Points, in no order, along strands that fork and pass close to each other.
In the rows, zero is written as 128.
Two points are linked if the straight distance between their rows is under 97.4. Some points are linked to none.
Z346: [146 145 108 127 113 172 143  71 117 176  53 121 148 144 155  80 184  88
 125 181 147 126 129  78  60  97]
Z764: [ 86  79 131 100 120 147 126 120 121 110  72  64  91 114 136 141 132  95
 137 103 167 101  58  97 176 115]
Z35: [126 112 109 108  84 131 183 119 120 120  41  83 116 123 163 102 134  76
 112 136 163  84  92  95  74 109]
Z946: [107 126 125 110 138 131 132 144 142  75 172 131 136 141  80 186 115 143
 151  75 177 116  95 144 175 146]
Z100: [ 78 138 195 154 121 128 148  87 117 148 116 134 170 125 150  88 191 141
 125 192  81 146 174  93 128 151]
Z252: [110  73 113  81 127 139 112 139 148  67 154 108 136 150 109 157 133 109
  93 126 158 109  55 144 180 137]
Z73: [103 109 186 103 168 115  79  63 141 176  90  64 121 122 109 122 172  95
 135 147 110 143 118 128 161 114]
Z686: [169 120  95 158 116 132 126 113 118 101 171 140 180 130  85 140 132 196
  93 113 140 125 111 160  99 136]
Z751: [202 163 138 147 144 165  75 129 127 149 151 140 151 106  46 107  86 186
 150  95 147 110 151 141 114 130]
Z765: [150 121 153 125 169 203 111  61 127 180  51  69 131 116 105 101 131  70
 125 118 165 154 102  95 124 119]
Z460: [137  83 102  83 133 108 120 128 140  84 138 101 102 162 140 184 111 113
 135 118 120 135  85 114 188 137]
Z821: [ 85  73 129  86 117 148 119 143 133  74 118  91 104 132 127 147 140  94
 115 118 153  97  44 107 200 136]
Z302: [ 83 146 184 154 144 108 125 102 130 121 174 151 188 134 122 113 190 147
 120 143  93 147 153 124  88 155]
Z900: [111 115 137  80 176  96  73  88 177 114 145 118 135 151  75 183 159 111
 124 109 110 121  85 107 168 138]
Z869: [111 155 136 129  97 130 150  79  84 163  59 139 132 162 177  78 188 120
 136 184 110 130 165  64  96 110]
Z391: [116 106 125 100  91  97 166 141 108 106  78  94  91 119 178 127 100 104
 123 139 119 134  98 129 103 133]
Z999: [140 127  92 126 125 140 145 189 144  99 170 151 111 119 115 159  76 115
 140 103 175 110 123 164 168 145]
Z199: [106 111 150 120 116 112 131 100 110 163  80  70 102 112 171 134 126 107
 156 133 139 158 140 140 136 115]
Z113: [160 112  99 126 137 110 131 128 124  98 154 118  95 135 138 151  86 140
 109 136  84 175 136 139 133 132]
Z582: [118 130 149 136 114 156 124  67 114 179  68 112 160 122 157  90 189 100
 123 175 168 125 143  91  79 114]
Z485: [ 69 107 115 108 103 138 180 170 119  72 129  99  90 102 142 152 116 115
 139 103 174  88  94 123 209 147]
Z316: [142 159 149 169 159 150 131 126 147 133 165 143 152 120  92 114 115 179
 100 142  58 170 199 137 152 116]
Z180: [166 103  97 127 132 128 109  92 123  83 164 118 171 144  55 151 125 183
  95 110 153 125 104 159 126 136]
Z455: [ 82 128 194 149 131 111 130  90 130 127 133 119 158 115 137 108 176 129
 123 170  99 159 163 112 102 160]
Z182: [140 140 139 123 132 124 106 160 162 162 156 154 106 125 124 153 109 132
 166 106 122 153 160 184 156 117]
Z484: [161 136 132 106 153 110  96 136 166 158 151 143 106 150 119 172 118 145
 156 110  98 156 172 153 176 121]
Z116: [129 124 167 137 129 174 117  55 125 178  61  86 150 106 129  83 167  86
 118 170 150 146 130  98  94 129]
Z971: [169 142  98 152 124 168  85 153 160 149 180 156 124 105  95 114  64 138
 137 120 131 129 160 142 104 112]
Z169: [137  82 106  98 133 138 105 116 145  75 172 121 167 152  74 157 132 145
  87 119 160 117  69 163 149 129]
Z840: [176 156  79 179  96 174  86 157 145 162 161 155 160 104  88  73  94 168
 146 125 139  85 130 103  70 105]
Z822: [111  85 143 103 139 125 102  90 124 172  66  56 101 127 153 133 138 100
 147 128 145 143  96 128 144 104]
Z534: [137 161 140  69 171 105  87 102 173 131 141 133 165 159  69 165 152 177
 151  90 115 133 141 176 140 116]
Z491: [115 160 127 137 113  92 152 153  84 132 121 183 107 143 184 107 129 113
 110 153  69 144 147  82  87 125]
Z314: [170 149 113  81 166 119  94 103 143 109 148 133 167 167  52 185 122 175
 145  77 153 103 127 129 159 139]
Z202: [159 173 140 175 149 169 118 126 142 160 149 152 168 121  70  95 109 210
  96 112  73 151 185 136 150 104]
Z62: [143 191 133 200 137 158 132 128 138 163 160 177 200 141 106  88 129 191
  94 107  71 146 168 116 138 114]
Z126: [153 143 108 154 127 137 113 150 141 132 172 161 103 103 128 126  73 122
 119 132  92 161 164 138 114 122]
Z607: [110 126 106 119 117 121 155 187 138 109 146 132  80 111 138 160  82  97
 151 104 165 111 117 156 191 140]
Z938: [107  96 152 132 115 124 126  96 128 133  75  96 119 116 153  90 155  99
 110 160 113 153 104 104  75 146]
Z40: [ 93  98 121 117 101 101 168 153 126  79 102 120 123 124 179 122 148  99
 101 139 164  81  95 122 100 147]
Z24: [193 137 120 146 114 177  59 149 125 180 130 128 141  99  59  74  82 197
 158 119 151  95 122 127 109 120]
Z684: [163 132 113 139 142 137  94 138 151 115 176 142  91 117 100 149  57 106
 143 109 122 155 161 129 149 136]
Z477: [102 140 122 141 113 104 163 192 140 161 138 156 123 106 167 139 141 133
 150 125 155 113 131 193 122 134]
Z882: [107 129  98 116 109 105 195 199 137 108 144 143 109 106 170 133 111 113
 115 132 161  76 120 172 148 154]
Z138: [111 158 142 127 124  97 140 146  55 123 106 188  72 165 165  89 153  95
 153 151 127 105 173  85  91 118]
Z25: [128 148 163 167 145 126 135 122 137 121 173 142 142 111 121 124 122 141
 117 142  75 177 190 136 127 142]
Z907: [124 174 140 186 146 129 132 126 119 138 185 185 188 148 130 103 161 167
 108 122  75 147 170 111 111 130]
Z899: [141 147 117 151 120 110 139 151 115 120 156 161 105 106 160 129  82 105
 114 142  80 159 154 119  99 137]
Z395: [170 166 139  97 177 127  89  98 145 127 143 127 170 148  50 146 129 205
 133  95 109 130 170 159 134 120]
Z548: [119 145 154 162 131 109 137 128 116 119 159 156 128 116 160 118 125 114
 123 150  82 165 180 109 100 155]
Z78: [108  94 116  89  85 124 171 140 117 100  56  64  96 116 167 115 110  90
 116 131 150  99  73 125 120 124]
Z863: [106 129 148 100 144 108 104 118 163 134 150 131 150 142  98 160 153 166
 136 111 121 156 124 188 133 117]
Z308: [152 139 121 122 147 213 132  74 140 176  59  90 151 115 127 103 130  62
 121 136 187 155 108 104  91 104]
Z240: [109  89 152 132 117 142 120  88 131 136  61  85 118 104 139 100 147  79
 111 134 161 135  86 110  92 140]
Z767: [125  89 116  77 145 104  97 108 167 102 148 114 128 163 108 193 145 111
 130 111 127 120  70 103 185 137]
Z922: [124 157 144 125 107  91 158 129  69 123  85 160  92 155 175  97 152  98
 138 158 102 123 160  64  75 128]
Z897: [145 124 101 125 106 159 158  88 124 150  41  97 135 125 149  90 153  67
 118 147 172 109 104  90  59 103]
Z286: [144 166  83 174 125 124 128 171  99 136 177 208 139 142 151 116 119 136
 105 125 100 114 140 115  93 107]
Z622: [105  77 130  91 133 103 104 116 147 143 101  86 101 138 146 161 150 107
 140 127 145 128  77 148 167 114]
Z586: [ 84  96 119 107 110 126 158 143 108 101  90  76  76 112 156 161 110 105
 156 101 167 103  90 109 193 122]
Z231: [132 130 111 107  94  90 173 172 102 111 114 146  92 118 178 139  89 112
 102 148  93 134 107 136  96 126]
Z223: [102 146 131 142 144  92 144 177  76 111 139 189  91 159 173 102 160 103
 153 135 149  88 157 115  91 130]
Z908: [172 102  88 119 130 123 124 130 126  84 164 128 113 147 117 165  82 144
 112 121 131 150 125 147 153 135]
Z744: [ 93 142 175 145 106 141 142  68  97 163  87 137 162 145 167  76 198 135
 141 197 112 124 178  71 123 133]
Z527: [109  94 136  92 133  99  99 115 159 140 132 114 119 146 127 161 155 143
 130 130 121 155 103 171 146 116]
Z419: [157 143  88 151 124 143 140 189 145 119 181 173 133 107 120 134  84 122
 131 115 161  99 128 163 113 137]
Z808: [193 133  79 181  95 141 135 136  97 118 150 165 174 130  89 122 127 199
  97 107 139 105 117 148 104 140]
Z353: [114 113  93 129 113 106 167 177 117  89 159 166 151 141 171 137 146 144
  91 141 136  98 103 151  95 134]
Z532: [175 150  66 167 113 162 119 183 144 134 185 175 149 109 104 103  88 133
 137 128 158  71 126 125  78 113]
Z96: [ 82  85 124  99  94 132 165 149 138  89  86  84 110 109 164 115 133  98
  97 134 175  82  70 134 144 142]
Z211: [122 147 125 121  96  88 170 151  93 135  95 146  97 124 187 119 110 115
 111 153  67 153 126 108  85 124]
Z933: [ 99  81 141 117 118 157 127 106 128 123  57  72 104 106 133 116 133  81
 119 113 181 112  64 109 132 122]
Z399: [166 167 125 159 131 156 116 149 139 153 166 170 166 120 102 126 115 188
 123 101 116 147 150 162 106 117]
Z66: [190 173 152 129 177 152  87 112 134 144 145 135 159 124  42 118 104 202
 135  97 103 119 189 146 141 119]
Z242: [ 89 116 194 114 139 120 114  70 131 172 102  72 133 118 128 114 165 124
 146 166  97 161 159 144 162 114]
Z263: [146 143 111  86 157 135 120 139 139  91 158 140 164 158  52 188 118 167
 159  68 188  99 103 141 178 139]
Z939: [106 116 115 121 110  82 169 165 101  96 118 165 115 140 190 123 152 116
 107 145 134  93 119 118  84 134]
Z980: [105 143 111 145 128  98 179 203 130 140 147 168 113 108 176 122 141 108
 145 124 161  67 133 163 118 147]
Z655: [105 119 115 115 104 109 168 166 108 117 100 107  64  99 164 151  75  83
 151 112 155 110 115 137 169 130]
Z539: [123 147 110 153 142 100 140 175  85 104 170 201 123 157 169 118 148 121
 130 127 127  95 142 119  83 123]
Z121: [175 158  73 199 116 137 128 146  97 133 166 191 167 141 119 113 132 180
 100 104 111 107 128 120  95 120]
Z297: [127 116 125 129 146 105 136 119 127 103 129  93  97 132 149 126 107 138
 111 157  58 191 133 127 113 139]
Z483: [ 64 109 135 119 122 125 153 151 134  81 149 115 114 113 109 177 129 129
 154  84 184 105  85 136 189 148]
Z847: [100 118 174 116 135 101 112  87 124 170 109  78 110 122 144 144 143 114
 167 130 114 160 159 144 170 115]
Z499: [ 92 168 187 168 149 126 147 114 118 131 179 178 196 147 127  99 182 156
 130 151  68 141 180 109 127 146]
Z348: [168  97  87 101 136 125 122 126 131  71 162 119 115 164 110 188  90 125
 129 106 137 132 113 109 191 138]
Z120: [117 151 137 137 120 122 133 185 156 170 145 158 119 109 141 147 128 136
 169 110 145 140 143 205 138 121]
Z201: [143 138 145 135 149 117 109 131 146 126 155 119  75 114 129 142  79  97
 156 128  85 174 175 128 161 133]
Z734: [126 112 170 126 157 170 105  56 128 170  58  50 122 110 110  90 145  82
 129 149 140 157 118 100 121 132]
Z354: [181 139  85 162 105 182  73 141 139 170 147 146 135 107  78  82  70 181
 126 127 122 114 149 122 103 107]
Z285: [105 108 150 129 123 106 137 108 123 120 105  94 108 120 161 110 134 123
 119 162  80 179 126 118  97 147]
Z804: [128 131 166 101 154  86 103 102 161 160 135 103 115 144 127 171 154 127
 168 119  90 150 171 142 188 116]

Follow the links from the first point to the second, and from the first to the third. Name the last point that the two ways share.
Z40 / Z485 / Z938: Z764
Z908 / Z751 / Z231: Z764
Z314 / Z999 / Z391: Z586
Z201 / Z483 / Z907: Z126
Z869 / Z863 / Z999: Z354
Z263 / Z460 / Z499: Z586
Z532 / Z822 / Z499: Z354
Z586 / Z939 / Z346: Z78
Z116 / Z939 / Z821: Z78
Z527 / Z302 / Z201: Z126

A fork is a point with three links. Follow the links from the first point to the second and name the forks in between, in order.
Z734 / Z491: Z78
Z242 / Z899: Z847 > Z354 > Z126
Z263 / Z252: Z586 > Z764
Z24 / Z263: Z354 > Z586
Z477 / Z66: Z847
Z395 / Z138: Z354 > Z586 > Z764
